The views of a scene show one set of named points, each view turned or mirrored, shifted and resized as a whole, with a little noise and some points left out.
(in the rows, 128 means zero)

Scene 1
View 1
Z848: [138 145 126 114 153 105 111 133 128  97 128 130 130 119 142 133 152 125
 133 131 141 131 114 120 130 132 117 132 142 175 116 118 178 141 130 126
 144 148]
Z651: [ 97 154 142 128 138 105  89 120 125  96 120 158 116 119 135 128 145 142
 123  99 157 128  98 113 115 139 121 195 124 177  88 131 175 145 145 116
 161 177]
Z516: [118 140 131 123 130 102 124 137 122 103 119 147 138 121 126 119 122 150
 132 111 147 125 112 107 127 125 119 161 128 160 111 123 162 143 151 112
 147 152]
Z421: [131 129 122 122 134  99 141 148 133 112 129 122 137 124 131 115 124 138
 133 135 145 136 119 119 128 115 115 126 137 150 122 114 161 137 140 111
 134 128]
Z556: [125 160 135 114 158 108  85 117 120  86 121 149 123 115 144 143 164 126
 130 114 146 125 104 116 126 147 119 161 136 192 102 127 187 146 132 131
 159 173]
Z62: [ 87 120 132 146 122 100 129 149 154 131 147 112 102 133 137  98 127 136
 112 131 168 158 103 134 100 109 114 161 132 136  90 119 158 128 137  97
 129 130]
Z793: [127 119 120 128 129  99 151 156 142 122 138 109 132 128 130 106 119 137
 130 142 148 144 120 125 123 106 114 119 140 139 122 110 156 131 138 106
 125 116]
Z918: [139 144 126 112 132  99 131 138 109  94 108 156 157 117 120 126 116 155
 143 109 135 112 121  98 141 126 120 147 129 165 127 120 160 148 156 117
 149 151]
Z827: [107 137 132 131 132 102 117 137 134 110 131 135 121 125 133 115 132 140
 125 118 154 137 107 120 117 123 117 162 130 158 101 122 166 138 142 110
 143 148]
Z18: [ 88 127 134 142 130 102 117 141 152 122 145 116 100 131 140 106 137 131
 113 129 166 154 100 135 101 117 115 163 133 146  88 122 166 130 134 104
 135 138]
Z262: [115 131 128 128 124  99 134 145 131 112 126 135 133 125 126 111 117 148
 129 119 151 134 114 115 122 117 116 154 130 149 111 120 157 138 148 105
 138 138]
Z332: [102 126 130 136 117  99 138 149 136 120 131 132 127 128 125 103 111 152
 124 119 156 138 111 118 116 111 117 161 126 140 105 120 152 136 151  99
 137 135]
Z782: [140 140 123 115 153 104 119 137 131 101 132 120 130 121 142 130 151 122
 133 139 141 135 115 123 129 128 115 120 145 170 120 114 178 138 128 125
 139 139]
Z762: [101 128 131 135 120  99 132 145 136 118 130 132 126 128 126 105 114 150
 124 117 155 139 109 118 114 114 115 164 127 143 103 121 156 137 149 101
 137 140]
Z596: [ 87 154 145 134 138 106  81 118 128  98 124 158 107 119 136 126 149 140
 118  97 164 132  93 118 109 142 121 205 123 176  78 134 177 144 143 114
 160 180]
Z179: [116 162 139 117 146 106  87 116 112  84 111 167 129 114 133 139 148 142
 132  97 146 116 104 106 127 147 122 184 126 188  99 130 179 150 146 125
 164 181]
Z283: [138 153 128 109 144 103 114 128 108  88 109 159 150 115 127 134 132 146
 142 108 136 112 117 102 139 136 120 152 131 178 121 123 169 150 149 124
 154 162]
Z182: [116 122 125 131 121  99 146 152 137 120 132 123 133 129 126 104 111 147
 128 129 151 138 117 119 121 108 116 141 133 139 115 116 152 134 147 102
 131 125]
Z984: [101 133 133 134 129 102 120 139 138 114 132 132 118 125 133 112 129 141
 122 118 158 140 106 122 112 120 117 165 130 153  98 123 163 136 143 106
 142 146]
Z117: [125 143 128 120 154 105 105 131 135 102 134 123 117 120 147 131 158 119
 127 134 148 139 108 128 121 132 117 137 143 175 107 119 181 136 125 124
 144 148]
View 2
Z984: [116 146  99 169 118  87  73  69 126 113  95 153 148  92 111 126 114  95
 123 144 139 174 121 138 140 118 116 140 116 133  77 136 109 138 122  96
 101 127]
Z762: [121 149  96 173 127 101  92  86 128 112  91 145 151  95  91 117 112 105
 134 138 150 177 118 128 144 113 106 149 119 122  83 141 109 139 125  90
  88 130]
Z18: [104 149 101 157 114  65  40  56 131 105  99 175 147  96 112 153 102  88
 119 137 148 191 111 139 142 100 140 131 116 158  76 138  96 142 104 100
 126 105]
Z827: [117 143 101 168 113  94  72  69 121 116  92 145 146  86 122 122 121 100
 118 150 134 167 129 137 132 128 107 142 114 128  71 134 114 136 132  96
 101 133]
Z918: [132 139 104 181 126 146 124 110 108 137  73 100 140  71 113  89 137 129
 129 165 128 149 151 117 120 158  55 166 117  77  68 130 136 131 180  85
  66 164]
Z179: [139 126  98 186  88 101  96  34 120 114 107 118 148  73 187  77 157  86
  97 175  76 108 156 171 112 182  82 138 106 110  48 126 137 119 152 104
  73 177]
Z516: [127 140 100 178 119 117 104  85 119 121  88 123 145  83 117 102 130 110
 124 154 128 154 138 131 130 140  83 154 114 105  73 135 123 133 149  91
  79 149]
Z332: [122 152  95 176 136 107 101  95 131 110  91 145 150 100  70 117 105 108
 141 132 161 184 112 122 152 104 104 153 120 117  89 146 107 143 122  87
  82 129]
Z283: [131 133 108 178 108 135 107  87 104 139  79 100 140  63 152  90 148 119
 113 176 105 134 159 131 108 173  58 158 111  86  58 124 138 128 182  92
  75 169]
Z596: [137 131  87 189  86  65  81   5 141  88 125 150 155  93 176  88 141  62
  98 154  85 119 132 189 132 152 120 123 107 140  59 134 118 122 108 108
  77 158]
Z117: [ 97 138 120 142  97  87  25  65  99 142  81 144 131  61 169 155 127 108
  96 172 118 172 149 128 103 147 106 137 110 142  54 117 120 138 159 104
 145 122]
Z793: [ 94 156 116 147 139 117  62 129 103 143  62 142 135  77  75 164  98 135
 138 144 178 217 123  86 132 102  98 160 122 122  83 133 106 152 155  86
 128 104]
Z782: [ 96 139 124 142 106 112  42  97  90 156  67 129 127  54 152 154 126 128
 107 175 130 178 155 107 100 150  87 151 114 122  55 116 124 140 181  96
 141 127]
Z848: [104 135 120 151 103 110  48  84  95 148  73 125 131  56 161 140 133 121
 103 177 118 162 157 120 101 159  83 149 112 119  55 117 127 136 178  98
 129 136]
Z556: [122 126 111 166  82  95  58  39 106 131  96 125 137  60 204 109 153  94
  87 185  80 123 162 159  98 180  88 136 105 123  41 116 136 125 165 106
 108 157]
Z182: [108 154 106 161 138 113  83 115 116 128  75 142 142  89  69 140 102 124
 138 138 172 201 118 101 142 103  99 159 121 116  86 140 107 146 140  87
 104 116]
Z62: [102 155  99 157 125  69  48  70 134 104  95 178 147 104  85 156  93  93
 130 127 165 205 102 130 153  86 142 135 119 157  87 144  91 146  97  98
 124  98]
View 3
Z762: [139 113 117 111 115 134 131 125 114 116 122 135 110 125 140 148 113 112
 102 154 116 137 147 120 158  92  97  83 145 132 123 136 131 111 102 126
 150 119]
Z179: [197  90 144 124 110 184  93 127 105 135 122 137  64 118 128 109 149 135
  64 178  90 137 127 160 127 110 116 118 113 125 151 167 125 127 107 100
 139 106]
Z918: [161 115 129 108 139 177 112 125 111 125 140 118  86 106 158 143 147 137
  86 123  86 156 130 146 143 104 102  88 153 119 124 165 126 149 129 111
 144  97]
Z332: [136 114 118 105 119 132 133 124 112 114 127 132 113 124 145 153 115 108
 100 152 119 141 146 117 160  90  95  75 153 130 117 136 129 113 106 131
 154 121]
Z516: [158 108 128 112 122 160 116 126 111 123 128 130  92 118 145 138 132 126
  88 149 100 144 137 138 146 100 102  91 142 125 129 151 128 128 112 115
 145 108]
Z651: [186  89 139 124  99 160 102 128 107 130 114 145  78 127 120 113 132 121
  72 193 105 128 136 147 136 102 114 113 111 132 151 153 126 107  94 109
 144 116]
Z782: [137 125 104 142 110 172 118 126 135 114 104 134 102 125 145 127 125 152
 128 118  77 144 144 154 146 106 102 125 134 126 149 130 143 130  99  92
 122  90]
Z421: [123 127 104 124 122 153 129 125 128 112 118 129 114 122 153 147 119 135
 124 116  94 147 147 134 157  98  94  97 151 127 129 130 139 129 107 110
 134 101]
Z262: [140 116 116 112 121 145 127 125 117 117 126 132 106 122 146 147 121 120
 103 143 108 143 143 128 155  95  98  87 149 128 125 140 131 121 108 121
 146 112]
Z793: [107 134  94 123 119 138 141 127 134 104 115 130 127 125 155 156 106 129
 138 111 100 147 152 124 166  92  90  92 159 128 123 118 141 123 102 116
 136 105]
Z62: [124 114 104 123  95 114 139 125 124 107 103 148 127 139 128 144  92 104
 122 167 126 126 159 111 164  86  96  96 136 139 131 111 137  88  81 127
 146 127]
Z182: [121 126 106 113 121 135 137 125 123 110 123 129 121 124 150 156 111 118
 119 129 110 144 149 120 163  92  91  83 158 129 120 127 134 120 105 123
 145 112]
Z596: [193  83 143 124  93 156 100 128 103 130 110 150  75 130 110 109 130 114
  63 210 114 122 138 144 134 101 116 115 104 133 153 153 126  98  90 112
 148 124]
Z848: [147 119 110 141 109 177 111 125 131 119 107 135  94 123 141 122 131 151
 115 129  78 142 139 157 142 108 105 127 128 125 152 138 139 130 101  91
 123  92]
Z827: [150 109 118 121 108 149 121 126 117 118 115 138 101 127 133 134 119 123
 100 160 106 135 145 134 150  97 103 102 132 131 138 137 133 110  98 114
 143 114]
Z283: [172 109 132 119 128 187 103 126 112 129 131 123  76 110 150 128 151 145
  83 135  80 151 129 158 136 109 107 105 137 120 138 165 128 145 121 101
 137  94]
Z18: [133 111 108 128  91 125 131 127 124 110  99 150 118 139 124 134  98 111
 115 174 121 124 155 122 158  91 101 106 126 139 140 114 138  89  79 119
 142 123]
View 4
Z827: [154 151 148 130 133 143 120 119  98 125 110 122 105  99 115 123 152  91
  94 105 151 139 109 175 112 100 120 156  90 135 105 113  91 139 154 119
 106 104]
Z848: [143 130 164 132 124 170 105  86  77 113 138 176  93 118  93 148 127  69
  59 128 126 130 109 153 113  95 143 143 101 119  92 107  82 136 110 124
  67 106]
Z18: [171 178 150 157 137 123 118 147 117 143 105 120 100 103 114 102 197 100
  91 109 166 134 129 185 105  82  73 184  73 169 108 103  97 143 135 104
 108  92]
Z262: [152 139 138 117 102 130 139 106 103 112  98 108 102 117 133 114 144  99
  97 116 155 119 103 158 136 117 126 159  97 128 105 111  95 145 166 126
 112 101]
Z984: [159 158 145 133 130 134 124 127 106 127 104 113 106  99 120 115 163  99
  98 104 158 136 112 179 113 100 109 166  87 142 107 113  95 140 157 116
 113  99]
Z516: [143 133 142 107 121 148 127  98  90 109 106 115 109  99 123 131 122  91
 100 104 147 136  93 166 126 122 152 141 101 112 104 121  91 137 175 128
 112 110]
Z556: [140 140 171 129 180 197  78 102  58 121 148 174 110  69  70 170 116  63
  72  87 118 177 103 191  75  91 159 122  99 113  94 125  76 119 129 115
  78 119]
Z782: [145 129 164 137 108 159 111  83  85 114 136 180  87 134  97 140 138  71
  54 142 129 117 114 141 122  93 133 151  99 124  91  99  83 140  97 128
  62 102]
Z117: [151 144 169 147 137 166  99 102  83 126 140 179  92 112  87 144 150  70
  57 124 131 136 118 165 103  82 121 153  92 136  93 105  83 135 102 115
  68 103]
Z332: [158 149 129 115 100 116 148 120 118 117  84  84 106 114 145  99 156 110
 112 112 168 116 104 165 140 119 112 169  91 135 112 112 101 147 182 126
 128  98]
Z918: [130 104 140  86  99 159 135  67  80  90 108 121 105 113 128 142  90  85
  94 114 134 123  79 146 145 138 183 125 116  86  99 124  88 136 177 142
 105 116]
Z421: [147 130 147 124  83 130 139  87 105 109 112 136  88 142 129 115 144  90
  75 142 148  98 108 137 147 109 124 164  98 128  99 100  93 149 131 132
  89  97]
Z182: [158 140 136 124  79 111 151 105 119 115  92 107  94 138 143  97 159 104
  92 133 163  98 109 144 151 114 109 174  93 139 107 102  99 152 154 129
 107  95]
Z62: [174 180 144 155 119 108 132 152 128 141  93 105  98 115 129  88 205 108
  98 114 174 121 130 178 117  86  63 194  72 174 113 100 101 149 143 105
 114  87]
Z596: [152 168 155 129 202 175  88 146  76 134 119 118 125  39  89 149 142  86
 111  55 148 196 104 224  64  94 133 136  88 130 109 135  86 119 182 103
 123 116]
Z651: [149 157 154 124 183 175  94 128  76 128 121 124 120  55  92 149 134  84
 103  67 143 183 100 208  79  99 141 135  92 122 106 130  85 123 172 109
 116 116]

In a view up to two points have been moved. Name them for each view, in the order of its rows, or write none.
view 1 -> Z651, Z332
view 2 -> Z762, Z117
view 3 -> none
view 4 -> Z556

Scene 2
View 1
Z817: [156 107 135 141 107 113 138 136 119 146 118 139 126 105 133 139 135 124
 140 137 119 138 111 132 138 126 134 112 137 137 113 152 103 139 134 119
 113 129]
Z573: [140  84 164 116 142  93 144  83 103 111 166 107 133 120 126 104 155 102
 120 127  83 109 138 120 149 147  99 124 130 137 121 140 169 155 142  86
 108  81]
Z554: [163 111 149 131  90 129 162 165 131 160  97 147 146  94 147 163  98 148
 129 144 126 158 100 102 153  78 130  95 120 131 120 155 111 142 150 123
 144 121]
Z547: [163 127 106 169 101 116 119 147 117 156  97 157 104 109 126 139 147 119
 156 139 135 146  98 166 122 142 163 113 151 133  90 162  57 129 120 145
  94 173]
Z438: [165 134 121 162  97 123 139 157 121 158  88 164 119 109 135 147 125 128
 144 146 131 159  95 150 138 106 162  99 141 126  88 165  79 135 138 149
 116 170]
Z97: [145 111 145 141 137  96 138  95 102 118 143 128 119 128 124 103 158 100
 127 134  92 124 126 148 144 141 130 115 139 131  93 150 142 150 142 113
 102 125]
Z972: [157 125 137 150 109 114 147 137 115 143 105 151 126 116 136 135 128 124
 131 142 115 151 105 141 148 104 147 100 134 124  90 160 111 144 147 135
 123 149]
Z659: [149 113 178 119 122 113 180 123 114 128 125 134 156 118 145 132 106 131
 104 141  88 148 117 100 177  68 116  91 114 121 104 153 181 161 174 111
 154 105]
Z652: [154 111 148 135 116 111 150 126 114 137 123 137 133 113 136 131 129 123
 126 137 107 140 115 126 150 110 129 105 130 130 106 153 132 146 147 118
 124 122]
Z648: [152 120 125 155 119 106 128 121 110 136 119 144 111 119 125 122 153 109
 142 137 114 137 113 157 133 140 148 113 144 133  92 157 101 140 132 130
  99 150]
Z139: [152  84 139 127 111 107 130 124 119 141 140 121 123 100 129 135 146 119
 143 128 118 121 121 121 130 153 114 126 136 146 136 143 107 137 122  98
 102  99]
Z235: [161 139 130 162 110 118 147 141 112 145  94 161 121 119 135 134 128 122
 133 147 115 159  99 153 147  96 163  93 137 120  74 167 103 144 151 149
 119 172]
Z951: [161 110 140 138  99 121 147 149 124 152 107 144 133 100 138 150 119 135
 137 140 123 147 105 121 143 106 134 105 131 133 115 154 104 139 140 123
 126 128]
Z231: [142  91 180 108 136 101 166  96 107 114 156 112 150 118 137 114 131 116
 107 133  81 124 135 101 167 108  98 109 119 131 120 142 190 160 160  88
 134  77]
Z734: [155  99 164 119 110 115 164 132 120 138 127 128 147 104 142 140 114 135
 120 137 104 139 117 101 157  95 113 104 120 133 125 149 147 151 154 104
 139  98]
Z350: [156 106 121 150 108 110 120 130 116 145 121 138 110 107 125 131 153 114
 150 133 124 131 112 148 124 153 140 121 146 140 110 152  82 133 120 121
  93 138]
View 2
Z139: [127  99 137 147  78 129 142 109 135 146 126 103 141 118 137 115 126 112
 149 133 114 102 127 127 133 115 152  89 122 152 148 143 114 129 137 111
 165 169]
Z573: [103 107 146 144  76 104 131 136 133 132 104  71 146 142 136  90 137 116
 142 149 122 147  93 132 132  98 148  86 110 162 130 136 108 134 110 127
 155 147]
Z438: [151 129 165 146 137 146 152 121 173 135 122 159 132 110 141 158 124 143
 174 106 125  62 168 131 136 100 138 103 153 139 153 150 108 130 140 138
 136 186]
Z817: [134 115 154 147 103 133 145 121 156 138 120 128 136 116 138 132 128 126
 159 123 119  90 142 128 133 107 143  96 134 148 150 148 111 132 134 122
 148 173]
Z734: [117 119 174 153  88 117 136 149 167 123 109 125 128 112 149 118 141 112
 147 131 109 128 129 115 137 114 125  95 122 167 155 155 114 143 110  97
 132 162]
Z972: [137 130 169 146 126 131 145 133 170 129 113 141 133 119 141 141 131 138
 166 117 125  89 148 131 136  97 135 100 142 147 147 149 107 132 125 135
 132 174]
Z231: [ 99 118 169 149  80  98 128 159 154 117  96  90 136 132 145  93 147 112
 141 148 115 161  98 121 136 102 130  90 110 172 140 147 109 142  94 110
 133 146]
Z235: [142 136 172 144 141 136 148 134 175 127 111 149 134 120 140 149 130 147
 172 112 129  80 154 133 137  90 134 104 149 143 145 147 105 132 127 147
 129 178]
Z659: [110 136 193 152 104 107 133 172 183 107  93 128 125 120 153 116 150 120
 150 134 114 147 122 116 139 101 114  98 124 172 151 156 109 148  91 106
 113 154]
Z350: [141 108 137 142 106 140 148 102 141 149 127 118 144 121 132 134 120 132
 163 121 126  75 143 136 133 103 157  95 137 139 143 141 109 123 147 138
 163 178]
Z547: [156 120 143 141 133 151 155  98 153 148 130 144 141 118 131 155 115 146
 175 107 131  49 164 141 133  97 154  99 152 129 145 142 107 121 154 151
 156 189]
Z652: [125 123 165 148 107 123 140 137 161 129 110 123 135 121 141 126 135 126
 157 127 120 111 132 128 136 102 134  96 131 155 147 148 108 135 119 123
 138 166]
Z554: [135 125 182 156 102 134 144 142 182 126 116 160 120  94 152 140 136 116
 156 117 106  97 157 112 139 119 120 100 137 160 170 163 116 142 123  89
 126 178]
Z97: [121 119 148 139 109 117 138 130 141 132 106  93 148 143 133 112 131 137
 158 134 132 117 113 140 132  88 150  93 127 149 128 135 103 129 119 153
 151 159]
View 3
Z350: [141 125 120 136 114 128 145  97 116 151 116 178 176 138 128 114 121 168
 111 125 152 134 126 145 122 110 143  86 154 146 107 120  99 117 163 110
 166 118]
Z235: [102 136 141 135 133 137 138 128 112 172 115 187 184 154 150 113 134 147
 133  85 186 158 145 120 113  90 153  99 145 118 162 129 111  98 188 117
 180 125]
Z573: [114 159 137 164 131 154 197  78 124 134  82 111 150 101 138 116 135 169
  81 145 131 102 122 118 143 126 154  81 117 161 120 127 134 105 117 120
 106 149]
Z97: [106 141 133 163 130 149 182 103 123 144  82 144 173 129 139 109 142 164
  94 124 155 122 127 130 147 115 149  82 119 134 127 130 124 102 139 118
 134 137]
Z659: [ 83 190 170 143 156 165 172  98 111 161 110 113 137 103 172 127 130 136
 119 101 165 130 148  70 103 103 170 105 124 150 193 129 149  87 151 126
 119 163]
Z817: [127 145 135 133 125 134 147  96 113 157 121 162 161 127 141 120 119 157
 118 118 154 135 135 122 110 108 151  94 152 150 133 123 111 109 164 115
 156 131]
Z652: [110 156 145 139 136 146 158  98 114 156 112 146 156 122 150 120 127 153
 114 114 158 132 139 108 113 106 156  95 140 147 151 125 124 101 156 119
 144 141]
Z734: [111 179 155 134 142 150 161  83 111 157 123 124 135 104 159 129 117 146
 117 119 148 128 141  86  97 109 163 101 142 165 164 124 134  99 151 120
 128 153]
Z547: [136 112 118 127 113 120 127 116 114 163 123 209 192 160 130 110 123 162
 127 105 171 152 134 152 117  98 140  92 164 127 117 122  89 114 189 109
 194 107]
Z231: [ 96 184 157 159 147 165 194  80 119 143  91  94 133  91 158 123 132 152
  93 130 141 108 133  87 125 120 164  92 114 163 159 129 150  94 122 124
  97 165]
Z554: [119 172 156 111 140 139 129  93 102 171 149 154 138 117 161 133 104 139
 140 101 162 149 150  86  74  98 163 111 166 160 174 120 121 103 178 119
 157 143]
Z438: [120 131 136 121 127 128 123 118 110 172 133 198 179 154 146 118 121 149
 140  91 179 160 143 126 101  91 150 100 162 128 151 122  99 106 193 113
 189 119]
Z139: [143 147 126 136 118 135 159  77 116 144 117 144 150 111 131 121 113 168
 101 144 132 117 124 129 116 120 148  88 151 170 107 118 112 116 142 112
 138 134]
Z972: [109 144 143 134 133 140 145 113 112 164 117 172 170 139 151 117 128 149
 126  99 173 147 142 114 111  98 154  99 145 133 156 126 116 100 175 118
 165 132]
Z648: [121 125 126 145 121 135 153 111 120 154 102 177 183 144 134 111 133 163
 111 114 163 137 131 140 132 106 145  87 142 130 123 126 106 109 166 114
 165 123]
Z951: [123 154 143 123 131 136 138  95 109 163 134 160 153 125 148 125 112 150
 126 110 159 142 142 108  94 103 155 101 159 153 150 121 114 106 172 116
 159 135]
View 4
Z554: [124 118  84 136 121  83  77 125 160 149 130 127 159 126  67 133 179 145
 110 119 109 163 115 161 145 130 125 123 119 180 131 132 106 127 136  97
 120 115]
Z350: [ 69 101  86 132 125 164  86 119  82 128 115 112 165 145 101 141 137 130
 122 123 124 127  79 154 140 138 105 123  96 143 140 108  90 112 154 105
 123 132]
Z235: [ 68 101  92 145 148 128  56 114 121 159 132 129 182 129  69 131 164 134
  87 150 111 163  66 174 138 152 111 128  99 161 141 129  88 118 116  96
 136 142]
Z438: [ 72 104  77 137 148 128  67 114 123 156 120 113 182 138  88 122 162 135
  93 134 109 166  66 180 136 147 106 120  93 170 139 144  88 119 128  86
 128 133]
Z972: [ 84 105  92 143 134 125  66 119 121 151 131 130 171 128  69 138 162 136
  98 141 115 151  83 162 141 144 114 129 106 158 139 117  94 117 125 103
 131 136]
Z951: [103 111  86 135 122 114  80 123 131 143 125 123 160 132  77 137 163 139
 114 122 116 149 100 157 142 135 118 124 111 165 134 122 101 120 141 100
 121 123]
Z648: [ 65  99  93 138 132 160  74 117  88 139 124 121 170 137  87 144 142 131
 110 138 122 133  73 156 140 146 107 128  97 142 142 105  88 112 138 108
 131 142]
Z817: [ 93 107  89 135 121 133  81 123 111 136 124 122 160 135  83 142 153 136
 119 124 120 137  96 152 143 136 115 126 108 154 137 111  99 117 145 106
 123 128]
Z734: [128 113 104 142 103  96  78 131 139 139 141 143 145 117  52 157 169 144
 121 127 120 134 131 135 152 130 131 134 129 156 135  94 110 122 140 121
 120 124]
Z231: [125 107 126 153  89 112  73 134 117 133 155 165 135 105  34 183 158 142
 124 143 133 108 141 113 157 132 136 146 140 131 138  54 113 118 136 144
 128 138]
Z652: [100 106 102 143 117 122  73 125 119 141 136 137 157 123  63 152 158 138
 113 135 121 135 105 145 147 138 122 134 117 149 138  98 101 118 135 117
 126 135]
Z97: [ 77  96 114 146 113 158  70 123  81 133 139 142 156 123  66 167 140 132
 117 147 133 111  95 133 147 143 116 139 112 124 143  71  95 110 137 131
 133 148]
Z659: [129 112 119 155 107  82  59 131 152 152 159 165 148 100  24 166 179 144
 105 149 120 140 131 133 153 138 139 143 137 153 136  84 111 124 118 129
 130 135]
Z139: [103 108  91 129 102 147  99 129  93 118 118 119 145 138  93 154 140 136
 142 109 130 113 114 135 148 126 115 126 113 143 137  93 103 114 166 117
 114 123]
View 5
Z652: [114 167 107 114 138 118 136 116 142 119 139 104 170 116 150 118 144 147
 131 139 134  96 130 161 131 166 147 141 141 105 134 151 107 163 134 120
 140 129]
Z97: [127 147 127 117 163 142 137 113 124 120 152 114 140 117 162 118 141 117
 125 145 152  99 119 178 145 154 152 155 143  98 133 143 127 140 147 118
 116 130]
Z235: [117 182  77 126 159 128 112 106 160 105 141 122 140 136 154 147 147 190
 128 115 101  75 128 145 103 159 144 133 148  86 122 149 132 164 127 135
 145 115]
Z648: [131 156 108 125 163 150 131  95 139 104 144 122 133 114 159 132 141 151
 121 130 121  99 124 152 125 129 142 150 152  89 131 145 131 142 130 121
 110 121]
Z951: [112 174  92 116 126 113 136 104 153 108 130 103 182 109 144 123 145 172
 128 133 115 100 138 139 120 151 136 134 144 107 136 155  97 170 119 121
 141 127]
Z231: [108 153 139 102 129 103 150 140 119 143 146  88 190 118 152  90 144  94
 140 164 183 101 124 198 163 202 159 149 128 125 142 150  94 166 157 111
 149 145]
Z972: [114 174  89 121 147 123 123 109 154 110 138 113 157 124 152 134 147 173
 128 126 114  87 129 149 114 159 143 136 144  95 129 151 118 166 128 127
 143 121]
Z438: [119 181  73 127 147 129 118  93 167  96 133 121 151 121 150 147 146 203
 124 113  87  85 134 126  97 137 135 130 153  87 126 150 122 165 114 131
 137 114]
Z573: [124 136 152 106 142 129 156 122 110 132 149  97 168 103 158  93 141  82
 129 165 181 115 120 192 167 165 154 161 137 117 144 146 103 144 154 105
 115 143]
Z350: [133 153 108 124 147 147 141  84 142  96 137 117 148  96 154 128 141 156
 114 134 113 113 131 134 124 110 133 148 154  93 138 149 113 142 118 117
 101 124]
Z547: [131 167  83 132 158 152 125  77 159  87 135 128 133 108 155 148 142 192
 114 115  85  99 133 118 103 105 129 140 160  81 128 149 127 146 110 127
 108 113]
Z817: [120 163 103 118 136 126 138  99 146 106 134 108 168 105 150 122 143 159
 124 136 121 105 134 143 124 140 138 141 146 103 137 151 104 158 123 118
 125 126]
Z659: [ 96 179 106 104 128  87 132 146 141 140 141  90 194 137 147 107 149 138
 146 147 158  80 128 187 139 219 158 133 126 120 133 153  98 186 150 123
 181 136]
View 6
Z817: [162 134 129 113 112 140 109 101  90  97 141 144 131 151 123 109 155  97
 129  96  93  87 117 144 142  65 148 111 109 121 120 123 126 139 122  99
 110 120]
Z139: [160 143 139 122 113 155 117 128  92 147 140 150 112 127 125 119 164  91
 109  89  86  98 118 130 137  68 143 118  92 118 118 139 115 147 126 144
 121 106]
Z648: [157 131 120 124 109 115 101  88  84 103 138 128 128 150 123 105 190  88
 128  88  90  66 106 162 140  78 145  89  87 123 121  95 139 130 140  95
 110 139]
Z659: [203 120 119  99 105 159 101 136 113  68 172 118 101 133 146 118  90 149
 166 171 102  91 132 149 121  77 123 172 151 160  92 148  86 105 133  83
 101 152]
Z547: [140 135 124 119 113 108 104  55  70  75 126 145 159 179 109  92 199  76
 126  58  93  69 103 159 155  62 163  64  90 103 137  85 164 146 120  71
 107 122]
Z573: [183 133 126 126 107 150 105 165 111 168 156 116  67  88 146 135 160 111
 123 135  87  85 119 144 114  98 114 149  83 150  93 137  85 117 161 161
 121 144]
Z951: [166 133 132 107 112 148 111  97  89  77 145 149 139 161 122 105 130 108
 138 104  96  94 121 138 143  55 152 119 130 122 120 133 127 140 110  83
 107 116]
Z652: [176 130 124 111 110 142 105 113  98  92 152 131 117 141 131 113 141 114
 142 120  95  84 119 148 133  72 137 129 117 136 108 127 114 125 131  96
 108 135]
Z235: [166 123 113 110 107 113  95  66  85  41 145 126 148 178 123  95 160 107
 154 104  99  63 110 171 143  69 150  98 118 128 120  92 143 121 126  46
  97 149]
Z97: [172 128 116 128 105 124  97 124  99 129 149 111  95 120 136 120 183 102
 132 116  89  66 110 164 124  96 125 118  80 141 104 105 112 115 158 121
 113 154]
Z231: [199 127 124 113 106 165 107 168 119 132 168 116  72  97 150 133 116 136
 143 163  93  93 129 142 112  90 112 173 118 160  88 154  73 109 149 137
 114 149]
Z350: [148 138 130 124 112 127 109  92  82 118 131 144 132 149 117 106 190  80
 116  72  88  79 107 148 145  67 153  86  83 112 126 106 142 147 129 113
 114 117]
Z734: [186 131 131 103 110 167 111 134 105  92 160 140 110 134 137 118 105 128
 143 137  98 102 128 133 130  66 135 156 138 140 103 156  97 127 120 105
 110 126]
Z972: [169 127 119 110 110 128 101  86  88  62 146 131 137 165 125 102 149 109
 147 109  96  75 114 157 140  68 146 111 120 130 115 109 132 125 126  69
 102 140]
Z554: [175 133 135  95 114 164 114  97  92  50 151 156 148 170 124 102  94 123
 149 118 102 106 128 130 144  45 155 136 158 124 117 151 121 140  96  66
 103 111]
Z438: [156 129 122 109 112 120 103  57  77  43 136 143 162 187 114  91 160  96
 144  85  99  75 110 159 152  56 162  86 121 115 130  98 154 137 111  49
 100 128]

In a view up to two points have been moved. Name them for each view, in the order of its rows, or write none.
view 1 -> none
view 2 -> Z235
view 3 -> Z573
view 4 -> Z350, Z231
view 5 -> Z648
view 6 -> none
